Points, in no order, along strands that fork and pass close to each other.
Points whose rows are less than 30.3 apart are linked; no others are. Some points are linked to none.
K306: [ 12 -25  37  54  10 -16  -1 -12  11  -5]
K444: [ 40  13  -5  18  46  11  -8 -33  17 -10]
K188: [-32 -23 -24 -13 -19  14   2  46   8  24]
K878: [-15 -21   8  16 -12  -8  17  20   1   3]
K555: [ 14  35 -43 -24 -33  23  12  14 -22 -15]
K984: [ 38   9 -18   9  55  11 -13 -26  17 -12]
K356: [-13   0   7   5 -53 -20  19  27 -32 -12]
K785: [ 28  30   9  14   2  -3  32 -35 -12 -17]
K721: [ 29  24 -28 -19  43  -6   1 -15  -7 -26]
K946: [  2 -34  38  51   7   2 -16 -18  28  24]
K600: [-28 -11 -16  -7 -44   9   9  52 -10  13]
K978: [ -3   8  35   2   2 -25   6 -16 -13 -10]
K125: [-22  11 -10 -44  -7   2 -13  17  -9   9]
K552: [ 24 -39  18  50  25 -11 -36 -16  24  16]
K148: [ -1   9 -13 -22  34  21 -12 -17  21  10]
K520: [-31 -29 -18 -11 -10  14   4  36  16  25]
K651: [-39 -13  30   8 -43   1  18  16   3  26]
K510: [ 29  25 -11   6  24  -3  23 -24  -8 -24]
K343: [ 22  31 -43 -38  13  -1   2   5 -24 -21]
K852: [ 25  14 -24  -7  38   7   5 -13   6 -15]
K889: [-18 -14  17  21 -30  -7  30  19  -5   9]
K437: [ -8  39 -18 -32 -51  25   2  11 -22  -3]
K297: [  4  38 -30 -27 -45  25  11  12 -20  -8]
K724: [ 16  28  27  10  -1  -4  26 -38 -10 -10]
K873: [  4 -22  23  26  19 -21 -11  -3   6 -10]
K209: [-24 -15 -20 -34  -1  -4 -17  37  -5   9]
K641: [-13   6   5  -7 -52 -19   9  26 -35 -11]
K747: [-28  -9  22  15 -48  -1  28  19  -5  18]
K862: [ -6  -1  30   9 -10 -33  12  -2 -21 -15]
K499: [ 11 -36  26  50  15   1 -24 -17  30  22]
K144: [  6 -43  -1  30  28  -3 -39  -5  30  12]
K744: [ -7 -36  -1  13  24  -6 -21   6  20   1]
K861: [  7  35  12  -9 -43   2  27 -21 -28  -6]
K949: [ 24  22  15  18  26   6   7 -39  10  -8]
K507: [  1  14  32  -1  10 -12   0 -27  -5  -7]
K851: [ 35  27  -5  10  15 -11  28 -29 -19 -30]
K45: [ 33  16   5  20  37  11  -2 -36  15  -9]
K942: [  4  27  33   0  -9 -12  20 -34 -16  -7]
K585: [-30 -34 -14  -3  -3  13   1  27  21  23]
K515: [-16 -29   6  18   0  -2   6  12  14   8]
K355: [ -8 -17  43  47 -15 -11  26  -7   5   2]
K732: [-19 -17 -13 -34  31  -2 -32   8  14   9]
K61: [-24  -3 -16 -11 -51  -1   2  52 -23  -2]
K227: [-20   9 -13 -47   3   8 -15  12  -1  16]
K6: [ -5 -46 -11  19  27   4 -37   1  34  16]
K313: [ 21  29 -47 -32   4   7   9  12 -16 -15]
K66: [ 29   7 -28  -6  56  14 -17 -19  20 -12]
K261: [-21   6  -9 -36 -23  -7 -10  31 -20   3]
K731: [  9  20  28   7  19   0   5 -35   6  -5]
K260: [-19   3  -5 -16 -47 -13   1  37 -30  -8]
K544: [ 14  37  -8 -10 -42  10  28 -10 -25 -10]
K999: [ 17   7 -16  -7  43  21  -9 -22  23   1]
K762: [ 24 -42   5  37  35 -11 -47 -13  24  16]
K166: [-19   0 -10 -44  19   6 -22   3  10  13]
K129: [-12 -29  -7 -17  36  -5 -39   4  17   2]
K163: [-32 -17 -20 -12 -35  13   6  49   3  23]
K982: [-19  29 -12 -42 -32  12  -8  19 -18   7]
K52: [  6 -30  35  53   7  -6  -4 -13  19   6]
K344: [ -8   7  -7 -33  29  13 -16 -13  16  12]
K480: [-13  -9  10  17 -44 -14  30  23 -21  -3]
K780: [-13 -18  35  38 -23  -9  30  -1   4   5]
K826: [ 11  29 -36 -26 -12  18  14   9 -14  -4]
K74: [  5 -19  41  53  -2 -19  14 -10   4  -7]
K241: [  2  -7   3 -14  45   8 -44 -25  25  11]
K4: [  6  30  22  -7 -29  -6  25 -24 -21  -4]
K162: [ 26  19 -16   1  27   5  15 -19   1 -15]
K247: [ 27  33 -33 -35  29  -9   2  -8 -20 -26]
K943: [-19  30  -7 -38 -52  14  -9  18 -25  -2]
K997: [-10 -32   2  14   8  -4  -6  11  18   4]
K201: [ -8 -36  -8   3  31  -6 -35   6  23   5]

Follow the links from the first point to the second, and from the first to the third. Name the last point that the two ways share.
K641, K651, K744 -> K889
K261, K129, K66 -> K166
K999, K261, K744 -> K166
K651, K997, K356 -> K889
K762, K344, K515 -> K201

A fork is a point with three links. Follow the links from the first point to the second and name the forks in between, in order.
K515, K344 -> K201 K166
K61, K747 -> K889
K344, K6 -> K166 K201
K984, K732 -> K166
K166, K744 -> K201

Name the points in between on the shortest way along the links from the first point to the second, in order.
K641, K889 -> K356 K480
K949, K344 -> K45 K444 K984 K66 K999 K148
K166, K6 -> K732 K129 K201
K52, K201 -> K946 K499 K552 K762 K144 K6
